Each row is a point on a tangle of strands that fork, close into loops and nearly touch. The rows are in no order.
Points whose rows are less than 41.2 apart are linked; no others are. Some points are linked to none.
Z98: 13, -7, 14, 9, 14, -2, 0, 1, -2, 2, 10, -6, 5, 4, 0, 5, -1, -27, 7, 2
Z801: -15, 1, 6, 11, 2, 20, -9, 11, 2, 8, -6, 3, -9, -22, -14, -10, 0, 13, 11, -16
Z547: -2, 6, -15, -10, 9, 10, 1, -2, -3, 15, 23, 11, 0, 9, 3, 9, -15, -11, 26, 2
Z788: -12, 2, -9, 11, -12, 7, 3, -14, -6, 6, -29, -11, -16, 10, -4, -14, 7, 2, -4, 30
Z105: -5, -12, 0, -3, 12, -12, 10, -14, 2, 9, 7, 13, -3, -10, -1, -1, 0, 20, 11, -11
Z646: 0, 11, -8, -6, -8, 4, -1, -3, 2, 15, 8, 18, -6, 8, 10, 2, -16, 0, 12, -3
Z128: -14, -10, -8, -13, 12, -2, 12, 18, 6, -2, 17, 15, -19, -2, -2, 1, 9, 4, 0, 4
Z319: -10, 0, 6, -2, 1, -11, -6, 2, 6, -10, 18, 6, -7, -19, 2, -16, 10, 10, -3, -24
Z679: 9, 2, 12, -7, -13, 2, 11, -6, 0, -9, 17, -1, -2, 6, 6, 3, 16, -22, -13, 7
Z191: -22, -14, -24, -19, 14, -5, 17, -1, -18, -18, -19, -8, 3, -11, -11, -10, 10, 0, 6, 11
Z574: -7, 7, -14, 9, 8, 19, -3, -17, -6, -3, 0, 10, -9, 6, 4, 3, 14, -14, -1, 3
Z930: 2, 10, -13, -11, 8, 14, 3, 9, -4, 5, 8, -11, 4, -3, 7, 11, 3, -8, 4, -7
Z377: -17, -1, -2, 15, -12, 11, 5, -19, 8, 12, 13, -10, -7, -6, 3, 8, 3, 17, -1, -4
Z459: -6, -5, 1, -18, 7, 8, 13, 8, 12, -8, 3, 13, -7, -2, 1, -7, 13, 9, -14, 3
Z518: 6, -15, 4, 0, -17, -12, 5, 18, 12, -6, 11, 19, -9, -13, 23, 0, -5, -18, -1, 2
Z926: -14, 5, 5, 2, 13, -16, -2, -12, -6, 7, -22, -27, 5, -10, -15, -5, 13, -7, 10, 10
Z214: -12, 6, 7, 4, 4, -11, -15, -15, -9, 5, -18, -17, -5, 3, -22, -16, 11, 8, 3, 20
Z226: -8, 8, -4, 4, -15, -7, -4, 8, 0, -5, 1, 2, -3, 11, 4, 8, -6, 13, -22, 9
Z425: -7, 0, -1, -10, 21, -18, -13, -2, -13, -13, 7, 5, -20, 3, -20, -18, 7, -5, -12, -6
Z383: -3, 16, 4, 1, -4, 5, -11, -5, -17, 10, -14, -2, 2, 10, -22, -8, 19, 10, -2, 15
Z398: 7, 14, 16, 3, 15, 14, -2, 7, 4, -3, -4, 2, 11, 11, 1, 2, -17, 8, 6, 4
Z665: -6, -14, 5, -2, -4, 9, 16, 22, 0, -4, 6, 2, 16, -6, 2, 6, 1, -6, -10, -2
Z224: -11, 9, 7, 6, 10, -7, 0, 0, 2, 4, -9, -1, 17, 1, 6, -1, 0, -6, -21, 17
Z135: -7, 20, 4, -4, -10, 8, 15, -16, -8, 15, -19, 9, -2, -15, -1, -6, 7, 4, 1, -12
Z299: -9, 5, -5, 2, -11, 1, 11, -16, -11, -10, -27, -21, -17, 5, -7, 6, -6, 3, -9, 28
Z952: 7, 3, -14, 1, 8, -7, -12, -1, -14, 9, 1, -1, -6, 15, -13, -10, 10, -7, 12, 5
Z879: 23, 16, 11, -3, 12, 12, -7, -3, 11, -9, -6, -10, 5, 28, 6, 12, -21, -8, 1, 5
Z701: 1, -5, 1, 24, 4, -3, -5, 10, -1, -1, -8, -6, 12, -19, 11, -5, -15, 0, -6, -32
Z998: -2, 2, 11, -5, -9, 17, 17, -20, -4, 16, -16, -6, 13, -16, 3, -18, 15, 3, 6, -8
Z498: 23, 20, -9, -3, 2, 9, -4, -1, 2, 11, -1, 10, -5, 17, 2, 16, -18, 11, 13, -3
Z221: -6, 11, -6, -12, 2, -16, 6, -16, -4, 11, -2, -11, -2, -1, -3, 1, 9, 20, -7, 2
Z197: 22, -7, -11, 10, -19, -8, -9, -8, 11, -6, 5, 2, 0, 20, 7, -8, 0, 1, -3, -7
Z814: 13, -3, -12, -2, -14, 6, -9, 9, -9, 10, -2, 5, 10, 5, 6, 1, -13, -3, 11, -8
Z676: -9, -6, 8, -4, 12, -3, -9, -10, -5, -12, 13, 13, -8, 1, -11, -11, 1, 11, -9, -14
Z844: 4, 5, -5, -4, 9, -2, 0, -13, -16, 16, 0, 0, -16, 2, -9, 3, 14, -21, 18, 5
Z848: 2, -5, 8, 1, 20, 3, -1, -5, 5, -7, 0, -4, -16, 19, 6, -7, -12, -10, -5, 19
Z146: -4, -5, -16, -3, 16, 6, 9, -1, -4, 11, 19, 6, 20, -1, 0, 15, -11, 6, 27, -9
Z241: 1, 9, 0, -21, -9, 3, -3, -1, -8, 1, 1, -10, -13, 11, -3, -11, 7, -1, -10, 15
Z913: 31, 7, -2, -2, -4, -8, -27, -4, 18, -4, 1, 0, -3, 21, 13, -6, 1, 7, 6, -1
Z567: 8, -2, 3, -1, -18, -8, -14, 16, 2, 2, 19, 9, -21, -10, 4, 13, -1, -6, 14, 6
Z645: -18, 3, 2, 7, 2, 3, 7, -3, -12, 4, -3, -11, -8, -17, -14, -6, 0, 23, 2, -11
Z18: -6, 3, 3, 3, 15, 8, 0, 9, 22, -11, -1, 1, 5, -4, 11, 13, -4, 22, -12, -1
Z996: 20, -5, 9, 12, -18, 5, -16, -9, 29, -11, -19, 8, -3, -1, 15, 18, -16, -10, -9, -2
Z267: 8, -5, -4, 4, -3, 3, -11, 8, -5, -8, -2, -3, 9, 7, -4, 0, -25, 3, 7, -24
Z109: 2, -19, 22, -6, 13, 12, 18, 11, 4, -5, -13, -1, 9, -2, -7, -15, -3, 7, -2, -16
Z600: 4, -2, 7, 7, 5, 2, -7, 14, 3, -7, 16, -8, 8, -11, 11, 2, -10, -28, -6, -5
Z782: -16, 7, 2, -9, -9, 3, 4, -10, -8, 6, 4, -11, 13, -6, -8, -9, 7, 25, -12, -7
Z413: -6, 0, -6, 6, -11, -7, -18, 15, 7, -3, 0, 11, 10, -3, 8, 8, -10, 13, -14, -6
Z373: -8, -1, -7, 14, 0, -18, -12, 0, -2, -9, 4, 2, -7, -15, 5, -5, -7, 1, -6, -28
Z66: 0, 16, -5, -1, -11, 15, -25, 20, 11, -2, 12, -1, 11, -9, 9, 22, 1, -6, 5, -8
Z668: -13, -8, -9, 5, -11, -6, 6, -9, 0, 14, 25, -6, -1, -11, 11, 9, -3, 9, 12, 8
Z647: -16, -7, -22, -18, 17, -2, 14, -7, -15, -12, -18, -9, 13, -5, -1, -4, 0, -24, 11, 9
Z74: -7, -2, -7, 6, 22, -6, 6, 4, -10, 10, 9, 7, 1, -5, -8, 7, -8, 7, 12, -17
Z545: 5, -2, 11, 3, -9, 12, -1, -15, -1, -1, -12, 8, -5, 7, 4, -14, -3, -9, -3, 0
Z27: 2, 14, -10, -16, -3, -1, -8, -1, -25, 20, -1, -4, 9, 14, -23, -7, 9, -2, 7, 15
Z424: 5, -19, 20, -4, 0, -2, 25, 3, -3, -2, -4, 6, 0, 0, -14, -12, 10, -3, -2, -8
Z806: -8, -14, 2, 2, 0, -14, 19, -1, -3, 1, 19, -15, -9, 0, 6, 11, -5, 4, 4, 11
Z932: 7, 13, 6, -16, -9, 6, 2, -5, 8, -10, 9, -7, -20, 12, 10, 6, 12, -8, -18, 0
Z369: 12, -11, 7, -1, 2, -6, 15, 0, -6, 7, 27, -12, 3, -2, -1, 11, 1, -11, 18, 1
Z138: 4, 3, 10, -4, -2, 14, -6, 9, 6, 9, -6, 0, 11, 6, -14, -9, -8, 23, 5, -3
Z588: 6, 8, 16, -12, -11, 3, 0, -13, -6, 13, -11, 11, -8, 0, -8, -9, 10, 2, -2, -13
Z216: -4, -8, 11, 0, 12, -15, 18, -11, -4, -3, -11, -2, 3, -5, -5, -9, 9, 1, -16, -4
Z663: 2, 0, 7, 2, 16, -20, 16, -7, 6, 10, 0, -5, 7, 2, 1, -8, 10, 19, -1, -1
Z462: 0, -4, -8, 5, 9, -5, 1, 18, -9, -11, -8, -16, 12, -8, 2, -4, -16, 10, -4, -18
Z885: 17, -7, 2, 10, -11, -2, -23, -12, 39, -9, -14, 23, 14, -5, 11, 14, -15, 5, -3, 13
Z638: 0, 6, -3, -5, 7, -18, 11, -3, -17, 14, -26, -20, 8, -12, -3, -4, 13, -14, 7, -2
Z880: 5, -7, 4, 0, -18, -6, -3, 23, -4, -1, 18, 18, -1, -14, 3, -5, 5, -14, 11, 1
Z726: -7, 3, 0, 0, -10, -4, 6, -9, -8, -8, -1, -12, -10, 14, -1, 5, 1, 4, -22, 25
Z416: 35, 11, -5, -11, -1, 8, -14, 1, 18, -5, -1, 8, 8, 21, 6, 6, -18, 1, 7, -2
Z111: 26, -5, 0, 26, -11, -1, -8, -7, 24, -15, -10, -4, -7, 14, 12, 14, -16, 7, -14, 4
Z42: -11, 1, -16, 10, -6, 22, -6, -22, -7, 6, 17, -1, -14, -1, 0, 5, 9, 4, 8, 8
Z486: 1, -21, 15, 1, 6, -1, 18, 15, -6, -3, 0, 8, 18, -1, -10, -2, 15, -20, -2, 8
Z759: -12, -16, 5, -11, -1, 15, 19, 14, 1, -15, 19, 6, 9, 7, -2, 2, 6, 12, -14, 10
Z850: 7, 0, 4, -2, -10, 13, -16, 26, 6, -8, 20, -1, 8, -14, 3, 2, 3, -17, 12, -10
Z361: -2, 7, -16, 18, -4, 8, -6, -22, -8, 2, -20, 5, -7, 13, 2, 2, 4, -12, -7, 23
Z480: -3, 12, -11, 11, -11, -5, -27, 25, 14, -7, 8, -3, 6, -16, 8, 20, -10, 4, -8, -8
Z538: -1, -9, 21, 1, 8, 7, -1, 19, 4, 2, -11, 5, 6, -17, -15, -17, 1, 12, 11, -24
Z350: -2, 1, 1, 8, 6, -12, 6, 0, 16, 5, 2, 11, 14, 4, 19, 12, 3, -4, -5, 13
Z402: -10, -1, -13, -13, 8, -20, 14, 5, -25, -8, -23, -12, 14, -11, -4, -3, 6, -24, 6, -10
Z366: 15, -11, -7, 14, -18, -3, -14, 5, 17, -16, 3, 8, -10, 8, 1, 12, -2, 7, -7, 6
Z557: 6, -6, 2, 6, -8, -15, 6, 12, 12, 1, -2, 9, -5, 6, 12, 7, 0, -19, -6, 16

A piece is two or more points that can be reached from each other along the links. Count, over all rows, the pieces, the separate loops (a circle has one, a figure eight two, a Y none), the forks (points with three links) and the tips (points with one).
pieces => 4
loops => 2
forks => 7
tips => 11

A fork is a point with three links, a tip a point with one. Leave the first point through the second and follow the links. Name the first fork or tip that comes.
Z850 / Z600 => Z726
Z299 / Z788 => Z850
Z191 / Z647 => Z844
Z844 / Z952 => Z191
